Points on a hilly landscape, in no order, each with its height.
A climber steps from a point to whichever of its 2 nearest points has the largest rise for the distance, and stops where none of them is higher. Distance is the straight distance between rows; heights are no part of it.
mufiz h=269: [ -7  12   9  -4 -23  -7 -18  -7  34 -25  25   9 -24   6  18  30 -13 -20
  -4  -6  -4  -3 -23 -12  -3 -14   8   4   3]
lav h=396: [-20  -3  15 -62  -1  34 -45  22 -10  -3 -20  14 -29  -4   1   0  21   0
   6  13   3   1 -14  -4   6  18  16  30   0]
ramef h=353: [ -8  -7 -26  -4  13  18  -2  -1  -6 -21 -32 -14 -18 -10 -33  33 -27 -22
   4   4 -11 -23  12   6   1  -4   5  18  -3]
dero h=654: [  6  33  14 -16   6  23   8   8   1   4 -15  24   8  -3 -12  -2 -15 -13
  -3 -14  -6  -4  -6 -27  -4  41  15  39  22]
zad h=166: [-25  -4 -14  -3  35   1   8  13 -10  17   2  10 -21 -32   5  11   5  40
  -9 -12  11 -15   4  -5 -18 -11  16 -42 -35]
mefi h=629: [-23  20  -6  12 -18  26 -10   2 -20  -4  35 -14 -10   4  -7  44 -31 -36
  24 -21   5   4   8 -14   6   5  -2  17  -6]
Vulor h=504: [ 17 -24 -16 -21   1 -10   2   9   0  -9 -18 -34  54  -3   0 -30  19 -12
 -16   7 -20 -11   5   5  -1  -5 -40  -2  -4]
nopi h=586: [  0  -2   9   5 -24  20 -19   1 -13 -13  10  28  -2 -10   0  23  21 -15
  20  29   9  21 -17   1  -5 -16 -14  38 -14]
muno h=161: [  5 -19 -31  26 -28  -4 -11 -10   6 -29 -11   3 -14  18  19 -26   3   7
  -3  27   1   7 -27  -9   3  -5 -25  21  24]
kipam h=440: [-19  -5   2  34   7  20  29  28 -33   0  -3  -3 -20  22 -41  -1 -15  15
  11  17  44  28  17   8  24  -6  -2  -3  16]
lemuk h=294: [  9 -18  -6 -26  34  22  11  26 -16   7 -39  10   2 -19 -34  10  21  35
 -17   7  13   3   6   4  -2 -19   8 -36 -16]
Penan h=483: [-19 -10   8  53  13  21  33  15 -12  17 -17   3  15  -5 -32  -3   1   2
  39  15  32  16  29  13  14   1   5   6  16]
Fula h=768: [ 15  32  -2  11   8  25   3  -6   7 -20   2  20 -11 -10  -3  13 -16  19
  -9 -21   5  19   7 -37   5  28  19   7  12]
garip h=402: [-17  10  36   0   2 -12 -17   2 -15  15  26  -1  13 -23  28 -36  11   5
  13 -24  -3 -22  -6  -9  10  25 -36  11 -17]
Fiv h=121: [  8  10  11  16  38 -19  -2 -36  -3  19  13  10  29 -18  15   3  10  31
  18 -36  -5 -19  30   0  -9  19   4 -18 -24]
nop h=301: [ -8  11  -9 -30  26   0   7   6  18  11  -6  37  12 -19  12  17   9  23
  -8   6   5  13  -5 -25 -38  16  39   8 -11]
gosu h=461: [ 12   3   9  -3  29 -27   0 -35  30 -26  -7 -12   5  -6  21  36 -29 -17
  -6  22  -3   4  10   3  -6  20 -17  16   8]
sidif h=298: [-20  19  11 -23   0   9  25  28  -7  33   0  10   6  27 -25  -9 -18 -13
 -40 -23   4  -8 -19 -10  -4   5  22  -7  10]
gusu h=341: [ 11  16 -36  16 -45 -14   8   2 -37  13  26  -4  -4  16  14 -20   6  -3
   4 -12 -11 -27   0  -8   5 -18 -18  -2 -23]
Gamot h=543: [-20 -19 -24  21  17   5  12   6 -10  12  -4 -32  41  30 -12   8   9   3
  13  14  28  20  29  19  11 -12 -14 -19 -12]
fafe h=405: [ -9   6  19 -16   0   3   1  25 -34  16  -7   1 -33 -34  -6 -37  21   1
  19  13  -7 -17   3  18  12   0  -3  -1 -19]
kazud h=342: [ -4 -14   3   9  13 -28  37   5  -9  -3 -17  22  -3  33 -16  19  -8  20
 -37  24  17   6 -16   3  -3 -22  -9 -24  -2]
kura h=111: [-49  -1  13  -5  38  -1   7  -4   3  19 -24   9 -20 -16   5   7 -27  -2
   4  -3   7 -13  -9  -9 -13  31   4  15  11]
botet h=530: [-24  14  27  19  13   0  21  11  13  12   4  11   5  12   6 -29  -7   4
   8  32  14  44   0   0   2  34  34  -7  16]
ruzu h=455: [-24  -6 -31  10  18   2   0  -3  30   3  10 -43   9   6  15  19 -36   2
 -11 -21  22  -5  21 -13  -4  -7   3  -7  -9]
reg h=275: [ 30  -8 -22  18  -6 -25  13 -30 -62 -14   0   9  -6  17  14  -7   6   6
   5  23  -8  -8   6   9  10  24 -28   3  -1]
zet h=73: [ -7  15  17   8  37  21 -17  -7  44  -3 -16  17 -23 -44  -3  -3 -19  25
  10 -18  10  -6   7 -20 -16  15  10  37   3]
baval h=219: [ -4 -13 -15 -20   9   4   1   3  33  15 -12 -11  16 -20 -25   2 -15  -3
 -11 -31  -7 -15  13   7 -12 -30  52  -5  -9]
Selu h=383: [ 24  -5 -24  22 -20  10 -13  -3  10 -26  12  33 -11 -12   7  16  36  28
 -18   9   1  -3 -15  -7 -13 -46  -8 -21 -21]
Vatim h=145: [  9   7   0  -3  26  -1   0  -2 -17   2   3   4  14 -40  -5   6  19  22
   7 -23 -11 -24  21  -6   3  -3  -9 -38 -39]
nog h=674: [  8 -17 -14 -11  27  -3  18  -2  25   5   5   9  19  -7   2  19 -16  37
 -47 -18  25  15  -9 -20 -12 -14   9 -16   8]
vebon h=213: [ 50   8  -4 -22  19  -3 -15 -19  20 -28  13  18  -2 -35  -1   3   4  41
 -16 -16 -17  17  16 -16   0   5  30 -23  -8]
Mesi h=541: [-14 -10  11  32  19  16   2   2   9   4 -21   1  16 -25  -5  -2  20   2
  44   7  25   9  19   3  -4   5 -11  29   0]
kupu h=282: [  3 -12  14   8  -5 -15  -2  -8   5   7 -17  38 -29 -21 -10 -32  27  26
 -10  10 -14 -14 -30  10  -8 -27   3 -16 -11]
bega h=249: [ 15 -13  -6 -15   0  21  -4  17   6 -22 -16 -18  -5 -12 -19   6  15  -4
 -18  28   4  10   7  18   4 -33 -25 -21  -9]
kile h=324: [-22  -1 -25 -24  -4  12 -23   1 -22  -8 -11  -3 -46  -7 -19  20 -17 -14
 -14  -9 -14 -41 -15  -6   5 -22  -7   9  -4]
deno h=76: [ -7  -2   1  -2  -3 -40  -9 -36  29   5  32  -9  10  36  49  21  -8 -12
  -8  -4  -2   4  -9   9 -22  -1   8 -20   3]
sufol h=313: [-10  -3  15 -13 -34  25 -28  20  17  -8  19  -5 -25   1  23  17   5 -19
 -23  10  21   2 -29 -10   5 -23 -29  12   6]
nogiv h=377: [-13   9 -33 -12  -5 -11  -5   4   4  -9   7 -24  -6   9  32  36 -17 -26
  18  14   7  14  16 -14  -6  12  19   8  -8]
Barek h=497: [ 20  24   0  19 -42  35 -15  17   8 -13  22   5  -8  -7   5  -7  19  -3
  13  -5  -1  11   3 -10   7 -20  21  -5 -14]
voz h=340: [  3  -7  23 -10 -24 -24  -4 -12 -36 -13  27  -7 -13   0   9  32 -20 -38
  47  20 -13   3   0  19  -6  19 -18  36  -4]
fudum h=590: [-22   1  12  34   6 -12  14 -18  22  26 -15  -4  17  35   5 -19  -6 -26
  23  20   5  20   9  24  -1  17  45  16  16]
Rosi h=589: [  1  -7   6 -29  -2  -7   4   1  27  -2   0   4  28   1  21   4   5  -1
 -43  -5   8   6 -15 -19 -11  -5  -7  -4  11]
kipun h=297: [ -6 -10 -19  22 -11 -15  28  -1 -15  21 -26  34 -33   8 -30 -20  23  23
  -4  26   1  -5 -14   6  -2 -41   2  -8  -3]
raku h=80: [-25   6   3  -6  28   8  -4  21  -1   0  18 -33 -29 -30  20 -19 -17  32
   1 -19  24  -3  12 -12  14   8 -14 -30  -3]
mul h=339: [-15 -14  12 -11   6 -19  -5  -7   9  -2 -17  17  18  15   4   0  30  -7
  -6  41  -4  37 -15  14  -6 -10   0 -13  -2]
nonal h=96: [-18 -11  23  -7   7  27 -21  28  19  -4   4 -29 -30 -29  22 -23   0  32
   7 -17  26   0 -15  -2  20  -6 -36  -7  16]
Til h=188: [ -9   2  -8 -39  -6  21 -34   1  24  -1   0   1  24   0 -13  30  14 -17
  -4 -28  -9  -9  10  -9  -8 -27  27   3 -16]
gidu h=534: [-36   4  -3  10  11  21 -10  -5 -11   6  21 -27   8   9  -4  16 -25  -7
  -3 -31  18  -1   4  -9  14   4 -17   2   0]
Vutod h=515: [ 26   8  24 -12  22 -18 -11 -26   5 -25  -5 -10   6 -15   2   2 -19   0
   3  -8 -26  -7   5  -8  13  40 -21  16  10]
zus h=224: [  8   0 -33  25 -16  23  -7   0   2 -10   5 -28  10  15 -43 -11 -16 -16
  -2 -24 -31 -32  18  26   6 -29 -10   7  -2]
Sisis h=173: [-19  22  12   7  14 -12 -24 -20  -5  12  34 -30  10   8  37  13  -4 -15
  44  -6  13  14  34  11   4  29  -5  22 -13]
das h=473: [  8  25  12   7   2   0  27  17 -13   5  29  10 -16  -7 -13  32 -10   0
 -16 -19   1 -10   2  -8  -4 -17  -1 -43 -17]
dema h=588: [ 24  -8 -11 -17  15   8  39  26 -12   7 -20   6  19  -8  17   0   2  38
 -38   1  27  19  -6 -30 -10  10 -18 -28  12]
lerup h=406: [  4  -8  -8 -31  -3 -21  -1  13  -4  13  13 -35  26 -14  17 -34  15   7
   0   1 -13   4  16   5   3  -8  15 -44 -27]
gidi h=192: [ -1 -10  13  43  13 -26  21 -24 -19  19   5  -1  -9  32 -23   2 -11  -8
 -11  -9 -11 -40  -3  44   6 -20 -30 -10  -8]
pugo h=550: [ 35   4  -2  13 -13 -15   3   2  31 -20  -2 -12  31  -9  26 -16  -1 -14
  19  20   0  11   9 -11   1  13  -5  23   0]
gak h=318: [ -1 -12   2  -7   9  12  18  26 -11  17 -25  26 -11  15 -34   3  26  41
 -23   5  24  14 -23   7  -2 -33  -1 -23   5]
gop h=116: [ -5 -14   1   8   0  17   3  24  42 -11 -12 -26  -3 -25  20 -12   1  11
   7  -6  32   2 -17  -5  -1 -21 -44  11  32]
Zudid h=191: [-18 -24 -31   7  31  -6  11  -1   4  33 -10   2  12 -13  -7   2  -9  32
  -3 -23  11   1  18   6 -13 -17  47 -19 -17]
karuf h=372: [-17 -13  29 -10  -6 -39 -14 -30 -23  10  10  -9   1  15  19   4  -3 -35
  23  22 -18  -8 -15  33  -2  13 -21  38  10]
mub h=345: [  2 -11  -9  13  -6  -6  -5  -6  12  -5   6 -15 -13   9 -20 -29 -33  16
 -22 -24 -19 -22  -6  13  20 -14  14 -25  10]
Vib h=434: [-27 -16  11   0  21   3  -3   3 -25  16 -30  -6  -1 -10 -32 -32   7   3
  26   7  -7  -3  12  23  14  12   7   6  -8]
zok h=189: [  2 -33 -23  51   1  -7  14 -15   9  20 -15 -16  29  34  -2 -42  -1  16
   8 -10  11  -9  10  16   7  -6   9  -3  18]
Dop h=156: [ 13  20  -2  15 -10   7   6   4  -3  10  33 -26  19  14 -26   5  -1 -15
  16 -36 -18  -2  33  13  15  -6  11 -41 -15]
fod h=390: [ 20   5  26 -32   1  30   2  21 -36  -1 -14   8 -38 -20   3   3  16  20
 -20  25  12   6  -9  -3  10  15  -9 -16   5]
kene h=252: [  0   3   4  -7   6 -22   2 -13  19  28  -7  14  58 -10  -9  -8  22  -4
   8 -16 -21  -3  14   7 -20 -12  30  -9 -23]
Vumi h=643: [ 15  -9 -21  18  17   8   1 -11 -11  -9  16 -43  50  13   8 -13  -4   7
   2 -12   0   3  35   8  22  12 -27 -23  -9]
kuzog h=360: [  0 -11  15 -27  27  14  12  11 -32 -13 -23 -12 -22   5 -22  -1 -15   8
 -35  11   9   4  -6  -1  22  19 -22 -21  15]
dobi h=370: [  4   2  18 -13  12 -32  17 -15   3  -3  -3  22  21  29  -8  33   2  -6
 -29  25  -8  24  -9  13  -6  -4   3 -35   3]
vevu h=346: [  5 -15 -26  34 -17  24  -6   3  10  -9  -1  17   2   3 -32   3  41  21
  -7  10  -2   6  -1  22  -8 -59 -25  -4  -8]
Topir h=331: [ 27   8 -19  49  -7 -12  22 -16  -9  -6  17  18   6  23  11   6   8  13
   7   9   4   6  21   4   2   4  21 -30   0]
tobu h=445: [ 23  16  32   6   3 -27   3 -16  -9  -3  12  -6   7  10  -9 -20   8  -4
  25  11 -28  29  14  27  13  43  21 -33  10]
Zul h=268: [  0 -27  -8 -18  -4  33   1  14 -23  15 -44 -11   7  -4 -32 -10   3 -13
  -3  -8   6 -16  -9  -1   8  -9 -40  39  33]
Nul h=486: [ 64   6  -9 -18 -11 -11   7  -2  28 -36   0 -13  16 -20  11 -19 -10  -2
 -14   7 -21   6  12 -14  10  15  12   8   5]
dufi h=522: [-15  -9   8  -6  12 -17   7   4  12   8   4 -11  29 -16  38   4   7 -10
  -9  17  20  13 -10 -11  -8   5 -39   4  -3]
dep h=585: [ 11  10  15  10   2  31   7   2  47  -5  -4  24  17   1 -22  32  -2  -4
 -38 -16  15  16  -5 -19 -12 -27  26  -4  17]
gor h=563: [ 30  16   9  10 -43  32 -15  25  -1   7  12  22  13 -15  14 -29  41   4
  24  -3  14   0  -4 -19   7  -8  -2  32 -10]
Lovul h=519: [  2  26  39   1 -13  31 -15   1 -18 -11  13  26  -1 -19  -5  17  18  -7
  42   8   4  27   5  -5   5  19   8  40  -2]
gov h=128: [-17  23  26 -20  20   5   5  12  12   0   4   8 -41 -31  25  14 -22   6
 -19   0  16  -5 -18 -23 -11  21  -6   4   0]
Vur h=257: [ -9  16  -2   6 -34  -6 -24 -14  -3  -5  34   2   3  29  43   2 -19 -12
  24 -21   0  -2 -10 -26  15  27  -5  42   3]
supu h=633: [ 23  16  20  20  14  -5  23   6  20  11  -1  -5  53 -25  10 -19  17  -5
  27  11  16  20  33  -6  -1  20 -12  20  -4]
Guvi h=129: [-16  30  10   4  17 -15 -25 -26  31  10  32 -23  -9  21  37  -1 -22  -5
  24 -15   6  18  20  -4  -3  27  30   8  13]
povok h=502: [ 30   8   6  17 -48  -7  -1  10  13 -14   8  17  14   8  28 -39  10 -14
  33  24  -6   8 -16 -10  11   8  -6  41  -4]
bafu h=329: [-14  17   9 -28  -2  42  17  47   6  21 -13  13 -22   9  -6  -2 -13  -4
 -27   8  23  14 -15 -15 -16  14  41   0  17]
Bomup h=256: [  6  -1   2  15  -2   1  25  11 -14  22 -22   3  49   6 -28 -20  23 -17
   6   2  -5   3   8   2  -4  -7   0   2  -7]
div h=259: [ -9 -10 -22  -2  -8   5 -41 -14  -3 -11   6 -43   8  17 -10 -20 -14 -10
  16 -29 -27 -22  15  15  23   5  -1  10  -3]
bisu h=621: [  6  30   4   2 -10  13 -10  -7 -39 -19  33  14  -2   4  18  12   0   9
   5  -9   6  34  -1 -25  17  43  -6  -5   6]
zaz h=558: [ 38 -10 -28  17  11  -4  25  -7   4 -15 -17 -31  44   4  -6 -12 -20  -4
 -16  -5 -15 -20  21   3   3   8 -18  -1   4]
Bel h=167: [-10 -36 -16  16   3 -12   3  -9  12  27 -30  13  27   8  -2 -46   6  24
   2  -8   2   9 -13   4  -6  -2  31   6  28]
ruro h=479: [-23  -6  11  16  35 -10  -2 -10 -13  14 -13  -9  22  15 -11  -5  13  10
  25  16   9  21  30  33  13  10  15 -27 -15]
bomas h=140: [  9 -29 -26  35  -9  10  -7   2  27 -27 -18 -10 -14  -9  12 -25 -13  24
   4 -14  16 -12 -16 -11   5  -6 -28  20  35]
sazo h=513: [ 24 -10   2  -2  -6  -5  12  12  37 -14 -21   5 -10 -25   6 -38  -8  11
 -16  14 -12   5  -8  -2  -3  -2  26  -5  16]
mova h=533: [ 16  18   9  27 -24   8  -2   0  16 -15  -5  51  -6 -11  13  19  13 -11
  16   6   8  -3 -29 -20  -8  -7  -1  44  -5]
sutuz h=535: [-10   3   3  17  -7 -25   7 -13  20  28  -9  -3   6  22  -9  -8 -17 -31
  15 -13 -22 -22  -3  22 -12  -8  44   1  10]
sus h=529: [  9  19  -3   4  12   5  39  28 -24   9   8   0  11 -11  11   4  -2  12
  -9  -4  26   0   7 -24   5  11 -16 -28 -15]
gulo h=357: [-23  -6  18 -33 -11  37 -40  14  17  -8 -13  -2 -17   0  20   3   7   2
  -9   1  26  14 -30 -16   6  11  -7  32  28]
zaf h=125: [ 23  12 -28  10 -22  -2 -13  -7  23 -19  37 -14  41  13   8  24   4 -23
  11 -18 -18  -3  15   3 -18  -8 -10   4 -15]
Rusan h=378: [ 26   7 -16  25 -24 -17  10 -18 -21   2  21  18  -5  34 -24  15  13  -4
  -9  -8 -27  -6 -10  12  -4 -15   0 -32  -3]
totak h=222: [ 15 -31 -28   5   0  10 -23  -4  14 -38 -27  -7 -15  -2 -20  -7  11  16
  -6  34  -7  30   9  17  10 -21  18 -15   2]
kefo h=439: [-29   4  11 -35   5 -26   0  17 -12  31   9 -11  16 -15  32 -28  11  -4
   9  -6 -13 -21  -6  -5 -12  22 -10   4 -27]
goro h=176: [ 30   4   5 -12  37 -18   8 -18  16   3   5  10  16 -28   4 -30 -14  42
 -21 -20 -17   8  17 -11 -11  35  23  -5  10]
segog h=74: [ 13  16  17 -43 -25 -10   2  20  10   1  -4  30 -19  -7  20  -2  16 -13
 -21  17 -15  -6 -33  -5 -17  -3  23   6   1]
pof h=413: [  0  -5  14  -7   6 -25  -1 -30  -7 -22  15  -3  15  25  11  34  -7 -27
  -6  23 -14  12  -7  18  -3  17 -32  -1   9]
vanik h=238: [-16  17  15 -26   0 -10 -21 -12  30 -21  30 -23 -12   9  -3  42 -21 -37
   2 -12 -14   7   5   3   2  16   4   4  13]
loluk h=391: [-11  -9 -14 -23  28  22 -11   4  25 -12 -23 -36   4 -23 -19  22 -25  -4
  -8 -16  12 -10  25 -18   2   0  -3  16   1]
lefas h=332: [  1 -18  -5 -31   3   2 -22  -3 -25 -27 -23 -17 -15   5  -5 -24  -2   1
 -17   8 -18   3  -9  -3  17  20 -13  -1  10]
pepat h=293: [ -3 -16  -8  -4  -3  22 -16  -9   2  -1 -22   3  19   1 -25  -4   3  -6
 -23 -24  -9 -21 -12  -6   5 -15 -21  17  12]
vezi h=662: [ -6   4   2 -24  -4  39   1  20   9   1 -11   9  27  28 -29  45   3 -27
 -38   4  17  13   4  -6  -3 -20   2  -1  13]
lezub h=335: [-14   8 -31  -7   7  -9   9   6   8   0 -13  13  -5 -13  17  31   1  -7
   9   7   9  -4   6 -18 -21  -6  32   4 -26]
Kugu h=210: [  5 -16   9  30   0   2  25  -9 -26  -8  11  -8   5  11 -20   4 -23 -21
  -9  16  -7 -16  -5  28  -1  -8 -60  19   8]
zari h=95: [ -7  24  15  15  34 -27   4 -37   1  23  12  12  -3  -8  37  10 -12  20
  15 -21   6 -21   8 -14 -16  43  -6  10 -10]
tepo h=26: [-12   2  19   9  -1 -36 -15 -34 -26  15  22  23 -31  25  17 -16   5  10
   2  -7 -24  -8 -21  18   3  23  12 -27  -3]
falit h=283: [  3   5  -8   1 -17   3  -8   4 -29 -16  23 -12 -14  -6 -10  27   8 -15
  12  15 -12   4   5  20   2 -28 -22 -20 -25]
Peris h=274: [ -8  -8   7 -31  18 -20  12  -7  17  20 -23  37  37 -11 -19  20  21  -6
 -21   3 -16  -6  -3  -5 -29 -15  34  -9  -8]
mifam h=570: [ 11   1  13 -15 -18  16 -15  32  37   7 -13  -1   1 -23  17 -42  28  12
   6  12  10  25  -3  -1  -7 -11  27  -3   3]
bevul h=375: [ 37  10  -7   5  -2 -34  15 -20   4  -9  10   8  -9   8  12   3  -2   9
  21  -6 -26   7  15   6  -9  27  47 -27  -2]
tusa h=475: [-29  -5  22 -18  14 -25  25  26   0  33  -8  -7   7 -20  15 -25  13  -4
 -13  14  11 -11 -20   5 -12 -16 -30 -16 -12]
Mok h=276: [-15   4   1 -15  -2  -4  25   9 -39  31 -12   9  10  24 -38  -5   6 -14
 -12  -1  -8  -8  -7  11   5 -13   2  -7  -9]
beki h=404: [ -7  -8  15   5 -13  38  25  21 -45   1  -4  11 -15  19 -32  21 -11  -3
  -7  23  42  25 -13   2   8 -15 -23  22  25]
Kad h=427: [  5  20  22  39 -17  16  16  -4  -4  -7  24   4 -18  16 -28   9 -31  -9
  -3 -16   0  10  -1  -2  20   2   4 -10  23]
Binuv h=194: [  9   7  -1   3  -8  36 -15   4   4   0  14 -15  29  20 -51  -3   5 -10
 -16 -34 -22  -3  12  14  18 -33   1 -24  -4]
Tob h=374: [  6  11  -3  -6 -36 -10   9   7 -48  15   0   9 -31   7  -2 -40  15  -3
   3   6 -14 -10 -18  -8  11  -3  -8  16   1]
rud h=267: [ 34  16 -14 -24  -6 -19 -22 -13  15 -35  37  -5 -14  -9  22  31   4  17
  10 -21 -20  14  10 -21   2  10  11 -33 -15]
mugad h=248: [ 19 -13 -13  32   5 -10   2 -14 -30 -21 -16   8 -11 -12  19 -12  11  17
  26  27   5   2  18   3  19  35 -10  15   8]
rutov h=380: [ 10  -2  11  48  -2  -7   6 -22   3 -10  -3  10 -38  18 -23 -19 -28  10
  -5  -4 -14 -10  -4  25  19  -1  28 -22  21]
lavag h=250: [-15   2  11 -47  -1   4  -9  10 -39   7  17 -23  -7  -3 -35  23   5 -34
  -9   0 -19  -8   2  24  12 -20 -28 -19 -14]
gamu h=325: [ 14   7 -32 -21 -12 -13 -14  -2 -12 -38  18 -15 -12  -3  19  37   4 -10
   8  17 -15  10  11  -3   2   4  -2 -13 -26]
leke h=150: [  2  27  22 -32  56  -7   6  -9  19   6  12   4  -4 -30  13   2 -24  29
 -28  -6   4  10  11 -28 -22  28  -6  -4   2]
fegen h=425: [ 34   9  -6  23 -14  -2   6  -9   7 -13  19  32  -6 -14 -10  12   2  17
 -18 -26 -17 -17  -9 -13  -3 -28   9 -34 -11]
riv h=300: [ 10  17  24 -27 -22 -31 -11  -6  -2  -7  31   2   0  14  25  22 -16 -37
  43  -2  -9   4  -5 -13   3  43 -13  47   8]
ves h=225: [-21 -18 -30  27   2 -15  34   4 -28  26 -24 -13   4  26   7  16 -13 -22
  -1  24  22 -21  -2  13 -14 -10 -24  15  -4]
lasod h=583: [  4   6  23 -33  -1  14 -12  -1   8 -21 -12  -7   6  -9 -11  15 -14 -34
  -8   0  -8  -8  -1 -17   5  21 -16  48  20]
fasa h=305: [ 22 -14 -50  10 -17  -8  10 -15 -38 -19   2  -5   4  17  -4 -10   5  15
 -19   2 -10 -23  -3  -2   2 -10 -47  -2  -9]
daz h=46: [  3   3   4  -7 -11 -54  -1 -31 -17  20  26  -5 -10  37  40   5  16 -15
  17  -7 -20 -10 -11  18  -5  14   2 -37 -12]
bepaf h=503: [ 10  14  16  -8  16  28  15  41  20  14 -25  14  -2 -44  -1 -12  29  16
  17  19  21  16  14 -11 -15  14  22   3  -4]
bodaf h=214: [ -6 -11  12  23  24 -12 -15 -35 -10 -13  10 -14 -13  -6  33   7   0   2
  40  24  18  -2  23  27  12  25 -11   9  -3]
gitu h=197: [ 11 -36 -30 -21  -6  13 -22  11  18 -21 -52   5 -10  -7 -15 -13  24   9
  11  25  -4   7 -16  -1  -3 -23   5  31  18]
Kozud h=122: [-29 -16 -34   3 -16 -21  -2 -15  -4  19  12   9  -1  30  24 -13 -10  12
 -18 -11   7  -1 -19 -10  -4  -1  32 -12   3]
Puv h=295: [ -4 -25 -22   0  -2   9 -44 -11 -12 -30   1 -36  -8   4  12 -29  -9  26
  12 -14  -6   1   9  -5  34  18 -20   7  -1]
lesiz h=175: [ -6  -2   0  18   4 -28  16  -9   2  22   3   1 -16  -3  -4   4 -24 -14
 -15 -27 -18 -59 -13  11 -13 -23 -14 -15 -15]
doku h=442: [ 15  18  29 -17   0  55 -16  42  -5  10 -12   1 -27 -39  14   4  33  28
  11   4  32  10  13   1  -1  18   4   2  -3]
fibo h=216: [ 17 -30 -21  32  18 -14  13 -13 -12   7 -19 -10   4   2  15 -44   3  34
  19   3   7 -11  31   7  16  26  23 -11  14]
fek h=227: [-10 -25   9   6 -30   3  18   5 -36   0   8 -18  -6  -2  -1 -24 -15 -20
   7  35   2  -5  -6  18  -7 -14 -53  51  17]
perat h=487: [-15   8  12  40 -15 -31   9 -27  10  28  11  37 -15  22   2  20  10 -16
  12  -6  -9 -18 -23  25 -22 -19  18  -8  -3]
paz h=317: [ -2 -18  -8  10 -11   2 -12 -16  17   0 -15  14   5  13 -37 -13  21  -9
 -10   9 -27 -14 -14  25  -3 -40 -25  14   4]
ran h=364: [ 11   8   3 -24 -14 -20  -7   6  -1  -2   2 -11  -5  -7  -1 -14   7 -11
  11  -6 -32  -2   8   7   2  -5  30 -16 -16]
pup h=72: [ 16  15   3   5   5 -38   5 -22  21  20  17  -4  21   5  53 -23  -7   8
  19 -31  -6 -25  10 -17 -10  34  13  17  -8]
rulup h=751: [-20  10  10 -13 -18  47  -4  19 -10  -4  20  -5  -8  13 -23  52 -17 -44
 -15  -1  17  11   1   0   4 -22  -9  16  12]
bup h=523: [ 21  28  25  -2 -12 -14   6  -2 -25  -4  41  -4  -3  -7  14  -7   7  -4
  22 -14 -14  13  10  -2   9  38  -7 -23  -6]
tage h=296: [-13 -12  -6  -9   3 -24 -13 -19  26 -12  25 -34 -19  18  -3  19 -34 -15
 -10 -19 -23 -13   1  22   4 -11  10 -37   3]
Tutat h=87: [ -4   4 -20 -46 -21 -30  13   4 -12  -5 -20  15  -1  16  13   6   9 -30
 -26  33  -9  -5 -22 -20 -14  -4   2  17   7]
lup h=524: [ 33  16  23   8 -10  33  13  10  24  -2 -23  34  12 -17 -10  26  18 -14
 -13   8   9   7 -11 -13 -20  -9   2  24   9]
Dib h=454: [-11 -24 -11  -2 -12  -3 -15  18   4  12  -1 -38  30  -7   7 -47  21   7
   8  -8   5  -2   4   6   9 -23 -27 -17 -13]
bival h=447: [ 14  26  29 -45  -4  31 -28  14 -17 -20   2   7 -30 -13 -12  12   2 -10
  21  15 -11  21   9  -1  11  40  25  19   6]
sopa h=101: [-25  -7 -31 -23 -20 -32  -7 -13   1   5   9   3   2  41  22  18  -6 -22
 -21  16 -13  -4 -19  -2 -16 -18   8  -7   5]
Vez h=179: [ -3 -17 -40   4 -36  12 -25   2   2 -14 -18  -6 -10  20  -2 -27  16  -4
  21  20  -2  -2 -12   1   5 -23  -8  47  -3]
femad h=446: [-15   7  20  41 -13   0  -9 -25 -15  17   5  34 -14  12 -40   0  24  -3
  22   0 -20   4  -5  26   4 -20  21  -6  -8]
Mera h=147: [-10 -22  -8 -22 -12  -4 -20  -2  10  16  -8   5  10  12  -1 -46  -3  24
 -22 -16 -17  12 -16  -5   0   6  48  -2  18]
Natet h=277: [-11  -3  21  20   3  -9  12  12  29   8  -6  28 -47 -25  -4   8  -1  18
 -10   8   8 -12 -19   3 -11 -33  24 -27  -8]
kevi h=299: [ -7   3 -18   4   2  11  11  18  -7  -1 -19   8 -64 -29  -8  10 -14   4
  -7  -5   4 -33 -11  -6  -9 -19  13   1 -14]
Futoz h=244: [-16 -20 -22   9 -16  14  18  25 -26  13 -19 -21   0  -4 -13  -3   4 -16
  16  19  20 -10  -7   9 -11 -31 -43  29  10]
Kono h=157: [  3  -8 -27 -38  -7  -7 -32   0  21 -21  13 -24  29  -1   9  25   6 -22
 -11 -11 -23 -27   8  -4  -6 -20 -21   3 -23]
depoz h=363: [-25   9  11   7   6  41  15  28   4  12 -11  12 -21  16 -13  28 -14  -3
 -17  -6  45  19 -18 -20   2   3   6  11  23]
Fediz h=478: [-16  14  30  22  -6   0  13   7  12   4  13   6  -1  24 -15  -7 -12  -4
 -16  12  15  33 -12   9  17  -4  13 -20   9]
zerid h=94: [-35   0  14  25  47  10  -9 -19  23   3 -21   2 -22 -16   2  -2 -25  26
  16 -11  26   9   8 -13  -1  37   3  28  30]

For each start below, name the point where the climber stops.
Natet | rulup
Binuv | mifam
riv | Fula
Bomup | supu
fibo | Vumi
Sisis | Vumi

Call two points neighbours if one is among the 2 nearest of the other. Go from one point of each pair to the other, from neighbour to neighbour, staying as high as possible. Name the lowest point that can't be avoided.
nopi / rulup | lup
nogiv / gor | kene
Fula / Vumi | ran
nog / fudum | Rusan
rulup / dobi | Natet
pugo / gor | povok
nog / Fula | garip
